A landscape with many valleys, sampled at points; each row gives a point and its height.
From any point a ball rolls to the lowest of the 5 points nearest to it. It stops when none of these is lower. Distance is the straight distance between rows; heights are no part of it.
k_541: [-19 -46 -31  41  61 -38  -3 -39  -7  20 -22  13  -4   8  34  64 -20  24
 -12  66  72]  (h 42.6)
k_814: [ -4  20  50 -42 -27  44  27 -20   3 -36  51 -23   2 -48 -26  -4  14  17
   7  24  -4]  (h 10.4)
k_798: [  8 -26   1   2  -5 -13 -16  26 -18  12 -50 -10 -21  27 -11 -14  12   7
 -17   3 -12]  (h 31.4)
k_138: [ 15   0  61 -39 -26  11  44 -27 -21  -2  14 -32   3 -39 -37  -3 -24  66
  11  64  43]  (h 35.2)
k_908: [-11 -38 -14  25   5  -3  -8  66   1   0 -34  12 -22  12 -14  -7  14 -24
  -4 -25 -51]  (h 26.1)
k_859: [-45 -10  36  23 -51  -4  -3 -52  -7 -11  62  20  51 -40  44 -27  32  -3
  26 -22  60]  (h 84.3)
k_145: [-10 -21 -34  33  51 -22  10 -30  32  39 -18   5   8  52  33  49 -19   2
 -24  24  29]  (h 5.4)
k_521: [-43 -17 -40  51 -16 -36 -20  54 -22   4 -53   4 -31  10  25 -25  -9 -39
 -22 -64 -54]  (h 41.9)
k_399: [  4  30 -27 -38 -68  -4   0  61   2  -6  24 -25  12  43  -6 -35   5 -21
  27 -27 -54]  (h 4.4)
k_160: [-42  57  -6  26 -40  -1 -12 -51  11 -16  59  -4  40 -56  34 -40  36 -59
  33 -27  29]  (h 88.0)
k_265: [ -1  -8 -19 -51   2   9  -7  27  -8 -22 -20   3  18  31  11 -42  25 -16
   2 -17 -44]  (h 30.9)
k_461: [-25  13 -37  -9 -20 -35 -23  62 -32  14 -27 -36 -35  31  -8   9   7 -83
  -4 -52 -85]  (h 29.4)
k_226: [ -8  81   6  23 -73  -4 -27  -3   3 -11  11  20  41   8  25 -33  53 -82
  31 -35   9]  (h 40.5)
k_381: [ 25 -16  12 -17  47   4  40 -30  15  16 -21  -7 -28  -1  24  58 -27  87
   3  56  23]  (h 31.3)
k_585: [ -8  25  16  53  33   6  21 -53 -16  20  23   0  32  18  55  36  -5   7
   2  35  65]  (h 37.4)
k_424: [ 58 -21   0   4  42  -7 -32  63 -16  -3 -51  -4 -78  -8 -37  23  -9  20
 -35  -3 -66]  (h 36.4)
k_700: [-24  -1 -52  64  -9  -2  -2  54 -10  27 -67  26   4  44  16 -24   5 -55
 -18 -61  -7]  (h 46.9)
k_898: [ 38 -40   8 -43  27  -8 -19  12  25  -2 -22  -1 -35 -20 -20  32  -8  43
 -10   9 -40]  (h 28.1)
k_782: [-11  28 -12  -9 -85 -10  -4  47  -3 -16  -7  12  27  17   0 -49  29 -36
  17 -21 -58]  (h 10.6)
k_571: [-11   1  36  26 -29  21  -2 -39  -4 -17  47   4  26 -45  -1 -16  20 -14
  30  17  27]  (h 48.5)
k_94: [ -4  27  15 -26 -11  31   8 -51 -12 -11  56  -8  24  -2 -17 -14  13   0
 -19   9  29]  (h 21.8)
k_627: [  0  16  -9  24  -9  13  20 -43 -17  -7  41   7  12  -6  -9  -2  11 -23
   9   9  32]  (h 36.1)
k_896: [  8  45  -3 -56 -57  22 -12  37   2  -8  20 -12  16  -8 -21 -68  38 -47
  30 -29 -29]  (h 12.0)
k_751: [ 27 -60  12 -12  66 -21  12 -10  18   9 -35 -25 -67 -10 -33  63 -28  62
 -18  17 -18]  (h 41.5)
k_45: [  4  38 -12  -3 -27   5 -28  42  -5   0  -3  23  29  11  37 -18  31 -48
  26 -52 -20]  (h 20.8)
k_827: [-41 -10 -37  79 -21 -10 -24  13 -39  23 -56  64  24  59  49 -10   9 -77
 -18 -63  -7]  (h 51.4)
k_547: [ 10 -22   0 -21  32 -18  19 -25   9   7  -6   7   2  23  47  56 -16  51
  -3  27  36]  (h 34.1)
k_974: [ 38  -9 -18  64  18 -10 -11  25   4   3 -46  24   2  48  21  12   5 -40
 -35 -59  31]  (h 51.8)
k_946: [ -6 -20  28 -61 -57  29  16   3 -10 -30  62 -29  33 -30 -53 -36   6  17
  14  37  -7]  (h 21.1)
k_132: [ 19   9  58  22  -2  -1   4 -66  14  11  44  -6  59 -51  42 -16  14   0
  67  46 102]  (h 36.8)
k_621: [ 25 -15  54 -19  -9 -14  33 -62 -19  -2  49  -9   2 -32  -4 -22  -8  42
  11  46  23]  (h 31.5)
k_811: [ 15   1  47   7  15  -3   6 -68  17 -16  29 -14  32 -39  -9  12   8  47
  35  32  69]  (h 35.3)
k_566: [ 13  27  44  33  -9   6  11 -59  10 -15  39   6  41 -52  53   3  12  24
  47  21  81]  (h 42.5)
k_140: [ 35 -22  43  -8  -3  32  39 -50  -9  -7  21 -14   0   0  12  -3 -12  24
 -21  30   1]  (h 28.4)
k_254: [ -5 -10 -25  35  13 -23 -11  74 -13  11 -61  19 -52   9   3   6 -11 -27
 -25 -41 -35]  (h 34.3)
k_983: [ 20  -4 -28  45   5 -21  31 -18   2  10  12  10  29  24  38  33   9 -28
 -14 -21   0]  (h 49.1)
k_753: [-17  36   5 -11 -94  28 -40 -19  19 -23  66  27  60 -12  -6 -63  46 -62
  55 -12   8]  (h 27.7)
k_25: [ 15  11  46  11  38   9  48 -51  -1  12  27  -7   9  -3  -5  11 -16  50
  10  61  59]  (h 33.5)
k_968: [-35   0 -31 -12 -42   7 -10 104 -16  37  -9 -42 -28  13 -44 -14 -15 -53
   3 -35 -93]  (h 28.9)
k_18: [  9  31  59  -4  28   6  18 -85  18 -19  51 -22  31 -32  17  20  11  41
  52  85  88]  (h 34.9)
k_389: [ 19  -4 -21  17  73  -6  -2 -14  18  28 -39 -10 -27  34 -19  81 -59  55
 -41  55   9]  (h 64.5)
k_584: [  9 -32  -5 -16  73  -9 -12 -26   9  26 -18   4 -51  -7 -39  78  -1  49
 -18  35  14]  (h 52.8)
k_441: [ -5 -19 -18 -12  17  -5 -28  51  14  -2 -42  -4 -19   1 -35  -7 -22   0
 -21  -7 -51]  (h 26.2)
k_796: [ 10   2  19 -58   0  -1   5  18  16 -13  36  -6 -11 -13 -22 -14   5  12
 -28  11 -21]  (h 21.6)
k_816: [ 21   0 -13  -1   8 -20 -27  77 -23   9 -61  10 -55  12 -31   6 -41   3
 -58 -31 -79]  (h 27.6)
k_60: [  2 -27 -16  -6  16   1  11  -7  15 -16  -9   0 -15 -21  -9  10 -12  44
 -30 -13 -10]  (h 28.2)
k_500: [  8  35   5 -74 -31  21 -23  45   5   3  40 -48  28 -10 -23 -61  21 -12
  18  -2 -35]  (h 12.7)
k_904: [ -4  -9  -2   0   9 -15  -1  -8  41  -3 -34   6 -19  17   4  21  -8  31
 -24   0 -15]  (h 32.2)
k_216: [-21  17  15 -67 -59  23 -25  -3   3  -9  54   6  48 -23 -45 -65  43 -53
  47  33 -28]  (h 19.8)
k_498: [-22   6 -38 -13 -18  -2 -18  67 -13   7 -41  -4  -6  12 -19  -6   2 -19
  22 -33 -56]  (h 22.6)
k_264: [ -3 -25 -38  69  39 -25 -14  25   8   9 -49 -12 -39  47  23  32 -25 -25
 -17 -13  30]  (h 50.9)
k_670: [ 57 -17  59 -30 -24  -8  24 -38 -15 -24  53  -1  14 -51 -33 -12 -13  77
  57  74  26]  (h 35.0)
k_34: [ 18 -26  -5 -52  19  -2 -32  -1  30 -12  -1   8 -14 -14 -24   2 -11  33
 -24  16 -34]  (h 24.6)
k_176: [ -5  -7  52 -40  10  12  58 -55 -14   2  22 -43 -38  -7 -27  38 -30  67
 -10  43  29]  (h 32.1)
k_536: [-11   9  42   0 -21   8  -2 -58  -3 -24  35  11  26 -45   3 -26  -4  10
  33  12  34]  (h 34.2)
k_995: [  6  43   2  20 -18  30 -19 -18 -16   9  39  22  37  -8  15 -26  33 -78
  -7 -39   7]  (h 4.1)
k_544: [  0   6 -40  44 -55  -6  -6  44  22   4 -22  53  66  53  21 -26   5 -56
  30 -62  -5]  (h 26.6)
k_22: [ 15  14  35 -57  -7  48 -11   3 -25 -17  30   6  25  -5 -42 -24   7 -11
  15   9 -18]  (h 19.5)
k_495: [-20   4  21  40  -1   0   3 -31  -5 -15  62 -17  16 -41  29  -9  -2 -17
  35   5  57]  (h 60.5)
k_321: [  9  -8 -44  26  15  -9 -22  11   1   2  -6  39  42  39  34   0 -12 -55
   9 -43  17]  (h 40.1)
k_313: [ 27 -17  13 -34  -3   2  10 -33  -2 -30  20 -20 -33 -18  15  14 -11  56
 -23  18 -18]  (h 25.3)
k_645: [  3  -5   4   3  11   4  48 -52  -5   5  16  19  -4   6  14  22 -24  32
 -31   8  18]  (h 32.8)
k_493: [-18  -8  -5 -29 -17  11   5  -2  26   3  17  22   7  14   2 -11 -17  -5
 -37 -17 -10]  (h 26.8)
k_93: [-40  11 -66 -11   4  -9 -12  84 -19  15 -22  -7 -38   0 -39 -18 -35 -57
 -21 -54 -96]  (h 26.9)
k_273: [ -7 -32 -30  71  91  -7 -24   5  -3  33 -30  10 -40  49  15  66 -24   3
 -38   7  34]  (h 61.6)
k_683: [-24  62  13 -34 -48  42   9  20   7 -13  45   5  54   5 -40 -66  51 -56
  54 -16 -20]  (h 4.3)
k_474: [ -9 -18  -6  45  26   9  -4  20  -7   4 -68 -12 -42  18   0  -7 -13 -17
 -22 -34   1]  (h 43.9)
k_980: [ -2 -14 -36  31  10  -7 -29  67  -8  13 -74 -16 -46   8 -22   7 -12   0
 -25 -40 -51]  (h 30.0)
k_720: [-46  -8 -13   2 -52 -34 -21  31  -5   4 -32  14  16  39   1 -20   0 -27
  18 -51 -35]  (h 18.4)
k_29: [ 24 -15  66 -64   7  27  27 -13 -28 -25  22 -48 -22 -36 -36   2  -5  95
   6  47   1]  (h 36.9)
k_151: [ 16 -16  24 -27  19  -3  17 -23  -1   1   1 -36 -30 -18   2  54 -15  89
 -13  45   2]  (h 28.6)
k_77: [ 14  22  22  -7  42 -17  21 -48  -5  16   0   2   2  -9  35  35 -21  40
  22  55  74]  (h 33.4)
k_717: [ 18  13  28 -72 -39  30  40  16   7 -18  33 -33 -16 -24 -16 -39  11  21
  -3  12 -27]  (h 17.4)
k_804: [ 17 -14 -10  53  52 -11  -7  15  32   2 -60 -13 -50  23  -6  35 -17  -4
 -32 -19 -14]  (h 62.4)
k_297: [ 38 -23 -15  13  76 -12 -10  19  20  -8 -71 -18 -78  30 -68  35 -40  39
 -47  10 -20]  (h 58.5)
k_246: [-20 -26 -20   8  64  -2 -16 -14   4  15 -28 -17 -15  19  26  65 -20  62
 -13  48  44]  (h 43.7)
k_650: [ -6 -12 -10  -5 -13   0 -20  40   7 -11  -5  30   1  -2  16 -56  28 -26
  12 -61  -7]  (h 25.6)
k_368: [-11   7 -52   3 -54 -21   0  47  -9  15 -21  45  21  18   6 -43  15 -47
  36 -52 -37]  (h 17.9)
k_789: [-12 -12 -23 -19 -13  -7 -12  71 -21   0 -53   0 -47  11 -26 -35 -21 -17
 -26 -19 -72]  (h 24.7)
k_565: [ 17  21 -29  -5 -15   7   7  -8  22   1   7  12  34  11  13 -19  30 -27
 -21 -18  -2]  (h 32.4)
k_602: [-22  33  -7  -6 -39  12  -4 -12 -21   4  30  13  11  11  15 -45  50 -54
  14 -38 -17]  (h 29.6)
k_24: [-15 -28  -7   3  30 -13  -1 -13  12  23 -21  -7 -12 -16   2  39 -29  51
 -18  39  -4]  (h 33.9)
k_535: [ 15  36   0  33   9 -14  15 -19 -11  -7  26  -4  40  14  53  25  -2 -35
 -15  -2  39]  (h 52.1)
k_443: [ 14 -10 -10   1  37  -4 -17  -8  35   1 -39  25 -13 -17  10  -2   2   8
 -12 -11  16]  (h 36.2)
k_902: [-10  20 -11  27 -12  14   9 -57  18 -14  46  12  31 -42  42   2  15 -44
   5 -22  41]  (h 61.8)
k_686: [-10 -23 -17  33  50 -19 -15 -38 -26  29 -21  34  -2  21  44  58 -10  72
   4  48  77]  (h 48.6)
k_690: [-20  -4 -14  34  79  -8  22   0  28  -1 -28   0 -31   6 -34  53 -29  11
 -42  14  -5]  (h 66.2)
k_367: [-28  19   1 -46 -32  22   9   1 -14 -18  62  -9  24 -39 -42 -45  31  -7
  31   1 -22]  (h 25.7)

Call two points neighbours if one is among the 5 nearest of the other. Go from one point of each pair to the other, from neighbour to neighbour, staying as low as possible. Name the highest point that can't be avoided.
k_399, k_683 => k_896
k_814, k_399 => k_717
k_814, k_995 => k_45

Where does a ball stop that starts at each point below?
k_474 => k_399
k_816 => k_399
k_77 => k_814
k_700 => k_399
k_93 => k_399
k_670 => k_814
